A landscape with many valleys, sampled at points; each row gives a point and its height.
From any point a ball rolls to the lowest of the 2 points nearest to it. It stops when none of these is lower. Distance is the straight distance between rows; heights are no part of it.
j284 (h 3.16): [131 149 114  81 129 176 134 180 129 139 123  96 118 113 115 181 129 119
 168 160  87 135 154]
j310 (h 3.69): [184 144 154 195 120 120 126 136 140 128 106 184 142 107  67 174 165 144
 135 145 150 150 103]
j463 (h 5.23): [167 105  71 107  81 107 135 135 159  76 138 152 141 123 160 133 151 140
 119 154 125 164 157]
j227 (h 3.86): [120 143 109 101 116 156 107 140 125 125  81 160 178  61 173 142 109  74
 117  90  88 127 148]
j833 (h 2.87): [ 69 124  96 143 149 134 109 113 119 122 157 132 130 107  79 101 115 136
  95 110  92  68 103]
j53 (h 2.98): [165 115 159 158 165 148  98 212 156 119  72 158 165  72 108 140 146 193
 136  46 122 102 120]
j58 (h 2.83): [115 140 149 146 157 158 150  65  54 186 160 120 128 132 131  88 146 138
 124 148 154 160 115]
j217 (h 1.17): [105 118 200 179  72 104  93 150 104  86 150 147 133 120 149 103  97 137
 114 124 162  72 108]
j841 (h 3.14): [109 103 123  73 173 138 172 120 115 138  93 112 118 148 136 121  96 113
 120  95 116 105 164]
j103 (h 4.42): [139 180 180  65 131 174 156 115 102 169 150 125  99 138 129 175 151 158
 128 112 145 138 136]
j183 (h 2.44): [128 115 115 152 162 165 136  72  83 177 125 153 104 108 110  97 135 130
  75 165 122 160 149]
j889 (h 3.46): [124 136 100 104 121 139  99 117 149 114 146 124 107 125 134  81  90  93
 135 168 137 102 155]
j848 (h 2.17): [139 157 194 140  74  95  92 154 122 115 187 123  99 150 133 124 121 148
 125 137 135  64 103]
j55 (h 5.98): [153 142 137 112 119 128  57 195 167  94  80 144  94  83 145 126 136 168
  90 137  91 129 146]
j970 (h 3.89): [113 124  91 162 161 134 174  87 162 139 101 136 162 132 100 154 117 101
 150 144 182 119 147]
j513 (h 2.78): [135  92 150  74 111  93 118 132 153 103 142  96 134 141 134 109 125 121
  64 122 159 142  83]
j988 (h 6.50): [160 154 151  95  96 114 103 177 154 133  85 125 113  65 128 136 194 164
  64 129  93 160 110]
j373 (h 2.59): [105 144 148 141  84 133 142  84  84 153 164 148 115 166  87 108 113 126
 166 168 131 115  72]
j800 (h 4.15): [158 169 187 131 135 144 113 152  98 154 156 123 128 100 133 174 174 156
 104 112 130 105 124]
j242 (h 3.29): [114 140  78  81 141 156 145 111 138 180  52  96  83 115 179  89 142 118
 120 131  88 217 155]
j843 (h 3.49): [130 103 106 100 151  99 144 125 146 120 122 114 129 181 117 119  91  66
 161  94 108 133 134]
j279 (h 1.08): [142 132 152 193 133  60 102 118 108 118 101 137 106 166 142  97  94 120
 143 169 157 124 146]
j345 (h 2.68): [ 82 115  98 131  95 168 154  84 132 121 177 146 141 145 121  83 108 124
 156 157 159 115  93]
j548 (h 4.17): [123 135 165 149 119 146 137 110  95 118 194 149 109 162  96 158 120 132
 141  73 131 103 117]
j142 (h 2.63): [142 153 104 132 148 169 152 172 149 128 110 141 130  95 102 208 178 127
 136 101  92 143 161]
j503 (h 0.56): [107 113 168 144 129 119 107 120 145 107 125 141 135  94 126 103 102 134
  71 124 174  51 125]
j623 (h 5.24): [124  80 147 140  75 144 109 146  61  88 150 149 146 146 173 133  65 106
 126 116  90 133 121]
j464 (h 3.18): [ 84 118  68  97 123 152 129 116 112 109 152 135 147  95 139  99 109 128
 104 146  93  83 144]
j605 (h 3.77): [107 131  88 129 167 144 112 102 132 156 119 126 134 176 166 123  59  68
 197 102 125 110 146]
j231 (h 4.33): [111 173 147  73 125 100 114 178 166 120  66  95 138  97 129 165 149 126
 128  86 121 155 104]
j240 (h 2.02): [162 118 154 105 147 165 170 157 143 138  97 145 124  88  88 176 174 125
  74  82  87 125 132]
j922 (h 2.96): [148 129 110  71 118  87 113 122 133 125 156  78  92 174 176  85 142 158
 137 153 129 164 142]
j717 (h 2.97): [113 122  93 179 105  93 128 109 170  99 135 161 147 121  81  97 139 115
 113 140 162 113 104]
j196 (h 4.93): [129  96 119 117 145 177 127 112  82 158 152 121  96 147  75 136  98 116
 125 150  60 140 102]
j708 (h 2.62): [117  90 144 154 135 177  93 157 134  94 183 121 173 100 143 187 118 120
 118  81 146 113 108]
j328 (h 4.06): [120 155  81 100 131 112 180 113 174 128  79 133 133 117 104 134 117  92
 173 135 134 106 164]
j165 (h 5.09): [143  71  60 139  83  81 143 115 110 101 101 136 169 152 176 116 117 133
 131 164 109 174 123]
j707 (h 3.64): [128 155 104  83 122 178 100 184 166 124  87 122 109  75 148 166 112  90
 135 118  71 126 167]
j286 (h 2.47): [150 147 156 108 113 158 178 116 117 136 177 108 142 162 153 163 157 148
 187 154 197 140 142]
j39 (h 1.95): [128 106 136 169 180 129  82 152 141 145 160 114 112 103  77 109 140 165
  84 106  72  56 107]
j819 (h 2.04): [107 158  94 110 123 158  81  87 117 146 140 131 125 112 207  76 134 154
 152 181 151 174 146]
j414 (h 3.96): [134 144 161  99 126 136 112 150  99 119 124 138 151  67 156 140 149 121
  97  96 119 130 136]
j987 (h 4.25): [114 166  83 109 132 115 181  72 132 151  93 135 142 119 175  81 119 121
 194 145 142 110 186]
j295 (h 2.19): [101 136 143 144 118 150 146 139 131 121 193  93 146 146 124 162 133 142
 151 146 201  77 122]
j983 (h 2.41): [ 90 140  55  97 114 167 137  83 160 124 162 122 162 119 167  86 139 137
 152 162 166 143 129]
j210 (h 2.72): [146 104 137  68 155 154 200 135 117 147 114 102 127  98  95 136 146  93
  96 104  81 125 153]
j538 (h 4.11): [123 113 129 168 155 103 174 111 139 106 118 141 135 162  84 169 149 161
 121 124 173  85 137]
j918 (h 3.09): [ 89 156 137 102 161 174 136 112  71 188 153 103 145  82 128 119 159 127
 119 139 130 141 115]
j211 (h 5.17): [129  79 110 140  70 114 132 126  84 115 123 116 176 138 209  93  67  89
 149 151 115 136 130]
j928 (h 4.53): [138 133 112  64 127 130 196 103 164 118 144 120 119 175 106 134 157 139
 152 111 148 140 133]
j747 (h 5.42): [121  92 102 118 103 155 141 109 107  99 136 160 127 204 152 161  69 127
 179  88 127 143 124]
j283 (h 1.94): [127  96 119 172 160 163 116 106  88 129 120 163  95 109 120 132 108 173
  78 156 102 100 175]
j501 (h 2.39): [127 122 106 118 126 108 108 119 126 114 163  89 135 147 227  83 131 157
 147 171 173 151 176]
j671 (h 1.56): [145 127 185 111 101  79 126 139 137 118 148 120 132 101 137  97 149 143
  47 106 150  76  97]
j545 (h 3.71): [138 135 106  76 161 112 162  98 137 153 106 106  83 155 144  85 151 135
 115 125 107 190 161]
j612 (h 4.66): [165 145 143 140 105 160 122 147 140 118  35 189 106  86 131 178 142 147
 118 134 116 174 150]
j495 (h 5.33): [116 124 116  93  71 171 116 126  97  90 172 158 139 148 156 127  86 112
 178 117 105 129 126]
j769 (h 3.12): [129 170 136 126 114  59  83 158 159  94 177 109 112 140 137  98 145 128
 144 121 133  87 133]
j789 (h 4.97): [138  85 102  97  80 114 187 106 130  96 129 106 168 172 164 114 116 146
 178 173 148 155 112]
j160 (h 2.70): [172 125 159 136 132 129 174 155  85 127 133 110 154 138 138 189 144 124
 173 147 142 134 160]
j357 (h 3.73): [144  97 125 138 147  93 146 139 197  85 107 117 146 141 137 132 105  96
 123 116 190  91 156]
j213 (h 4.74): [152 175 145  93 106  92 100  97 171 142  76 132  80 125 150 127 152 134
 130 135 171 210 142]
j516 (h 4.64): [103 117 129 106 144 128 118 134  66 152 103 105 121 161 109 149 119 153
 135 156  84 163  83]
j42 (h 4.96): [160 118 144 148 146  54 147 115 143 159 112  82 123 130 108 110 163 133
 101 174 158 140 117]
j195 (h 1.73): [142 135 122 170 130 148 117 143 176 116 149 164 145  81  55 165 163 167
 114 119 119  67 102]
j867 (h 2.22): [ 84 140 126 170 103  95 136  93  70 120 142 145 108 207 162  66  94 145
 193 140 122 133 139]
j690 (h 4.80): [148 104 100  93 131 129 212  90 157 123  97 123 137 201 156 125 121 132
 191 127 165 156 146]
j192 (h 4.12): [124 173 104 167 170  92  97 129 132 168  52 125  90 126 148 125 137 112
 144 136  99 171 174]
j107 (h 4.20): [123 111 128 152 145  96  69 154  99 124 170  89 124 155 117  96 121 103
 118 133  81 157  86]
j333 (h 1.76): [120 113 151 176 105 102 142 103  92 149 155 116 102 191 117  74  88 104
 179 185 149 124 120]
j750 (h 2.86): [146  82 121 117 130 122 190 141  88 110 117 102 180 134 177 158 137 122
 129 122 127 143 164]
j424 (h 3.98): [139 153 175  93  95 148 142  96 130 134 202 142 107 132 105 106 113  77
 135  82 153  98 121]
j301 (h 3.50): [112  81  97 117 172 112 125 148 177 110 130  81 143 143 131 136 123 117
  73 122 166 113 129]
j244 (h 5.11): [124 180 128 112 127 151 115 101 141 171  83 136  65 110 123 119 146 144
 116 165 145 181 139]
j869 (h 2.76): [155  77 152 182 161 149 101 194 135  94 142 133 202  84 136 144 150 148
 119  50 128 108 111]
j24 (h 3.83): [132 124  88 111 129 115 151 105 169 117 174 137 114 166  60 133 167 143
  96 113 124 124  90]
j157 (h 4.55): [127 145 108 133 113  59 142  92 134 140 119  91 144  95 137  80 149 115
 143 173 150 147 146]
j621 (h 5.43): [148 150 146 118 151 110  98 132 174 120 122 155 104 137 105 149 155 114
 103  63 144 158 124]
j488 (h 4.37): [139 180  91 142 125  61 110 135 180 130  59 125 102 109 155 125 158 141
 129 131 138 165 165]
j599 (h 3.93): [108 151 117 159 188 127 106 120  93 180  88 104 120 156 145 122  88  92
 182 146 123 157 150]
j166 (h 0.40): [166 143 125 182 164 140 124 129 152 165 181 126 136  89  53 127 173 126
  76 111  99  64 105]
j512 (h 4.56): [120  79 106 169 156 142  91 132 107 114 133 147 125 152  93 158  82 123
 137 108  66 132  99]
j637 (h 2.50): [110 123 111 176 112 135  97 135 178  83 169 164 136 128  66 164 123 139
 143 111 155  93  97]
j905 (h 1.83): [127  87 194 206  54 161 124 150 103 103 195 163 129 121 122 159  98 153
 124 116 135  78  95]
j709 (h 4.83): [125 139 138  97 144  85 126 111 152 126 120 142  93 148  83 124 157 159
  75  85 115 110 103]
j292 (h 3.25): [144 117 119 209 145 105 115 123 154 111  95 177 178 104 109 141 156 127
 116 103 153 146 110]
j959 (h 5.54): [189  98 112 104  93 133 102 182 171  76 130 153 125  95 124 145 137 136
  91 150  86 129 137]
j649 (h 4.38): [111 159 136 125  87 100 186  93 102 137 130 109 156 107 153  70 125 110
 203 168 160 105 150]
j111 (h 3.61): [147 134 180 116 144  97 121 205 161 107  61 137 147 108 112 165 152 162
 122  68  98 106  98]
j262 (h 4.43): [101 155 148  67 136 158 126 116 102 124 161 138  95 174 112 160 120 146
 140  67 107 136 112]
j975 (h 4.35): [112 106 140 182 106 125 121 128  86  98 146 181 142 154  97 160 122 147
 146  86  89 126  96]
j573 (h 2.90): [ 97 129  54 121 171 190 134 120 122 190  87  90 124 111 181 110 128 120
 126 170 108 177 163]
j417 (h 2.65): [104 105  94 108 185 214 136 114 117 166 134  87 134 131 152 131  97 107
 142 153 141 143 160]
j885 (h 4.82): [112 147 118 122 147 144 111 147 157 163  67  88 152  77 128 145 102  62
 156 154 147 143 129]
j71 (h 3.72): [107 140 147 156  93  72 115 172 118 110 197 100 142 150 126  87 150 107
 134  97  91 112  84]
j26 (h 3.24): [ 88 139 191 147  68 111 149 113  82 160 184 118 125 160 129  65 112 105
 129 118 145 131  75]
j784 (h 3.54): [107  97 172 184 109 105 147 111  62 129 135 146 144 132 126  80 107  99
  98 121 124 127 102]
j427 (h 3.76): [118 172 146  82 123 156 135 101 168 133 147 135 110 117 110 116 115  93
 157 124 192 106 139]
j582 (h 4.68): [112 178 148  62 142 133 141 141 147 163 106  72 144  87 133 144 146  86
 163 125 145 158 133]
j530 (h 4.81): [171  95 151 173 161  77 162 133 136 139 125 115 113 158  85 131 155 170
  68 148 127  82 121]
j17 (h 5.63): [149 128 114 153 138 154  90 101 148 115 128 184 118 147 121 163 106 102
 134  85 145 173 140]
j683 (h 1.53): [106 154 136 169 147 114  84 120  94 126  97 159 113 113 165 119 101 146
 122 153 127  97 167]
j850 (h 6.40): [146 113 131 112 130 129 102 174 144 146 105 107 102 111  87 144 159 174
  57 158  71 118  78]
j721 (h 4.30): [170 130 141 153 107 129 125 107 139 105  92 203  94 136 108 185 129 173
 118 154 161 151 144]
j977 (h 4.99): [136 132 128 129 170  94  66 168 126 139 103 117  86 142 109 115 144 148
  95 123  54 157 105]
j526 (h 2.45): [ 97 108 107 117 143 187 109 148 122 121 186  89 153 119 160 156 112 117
 140 135 155 112 142]
j761 (h 4.00): [124  92 172 133 125 101 130 118  68 149  87 107 141 122 104 119 104 119
 100 169 110 139  76]

Where does a ball stop that starts at each point below?
j582 => j526
j850 => j503
j213 => j240
j103 => j240
j424 => j166
j721 => j166
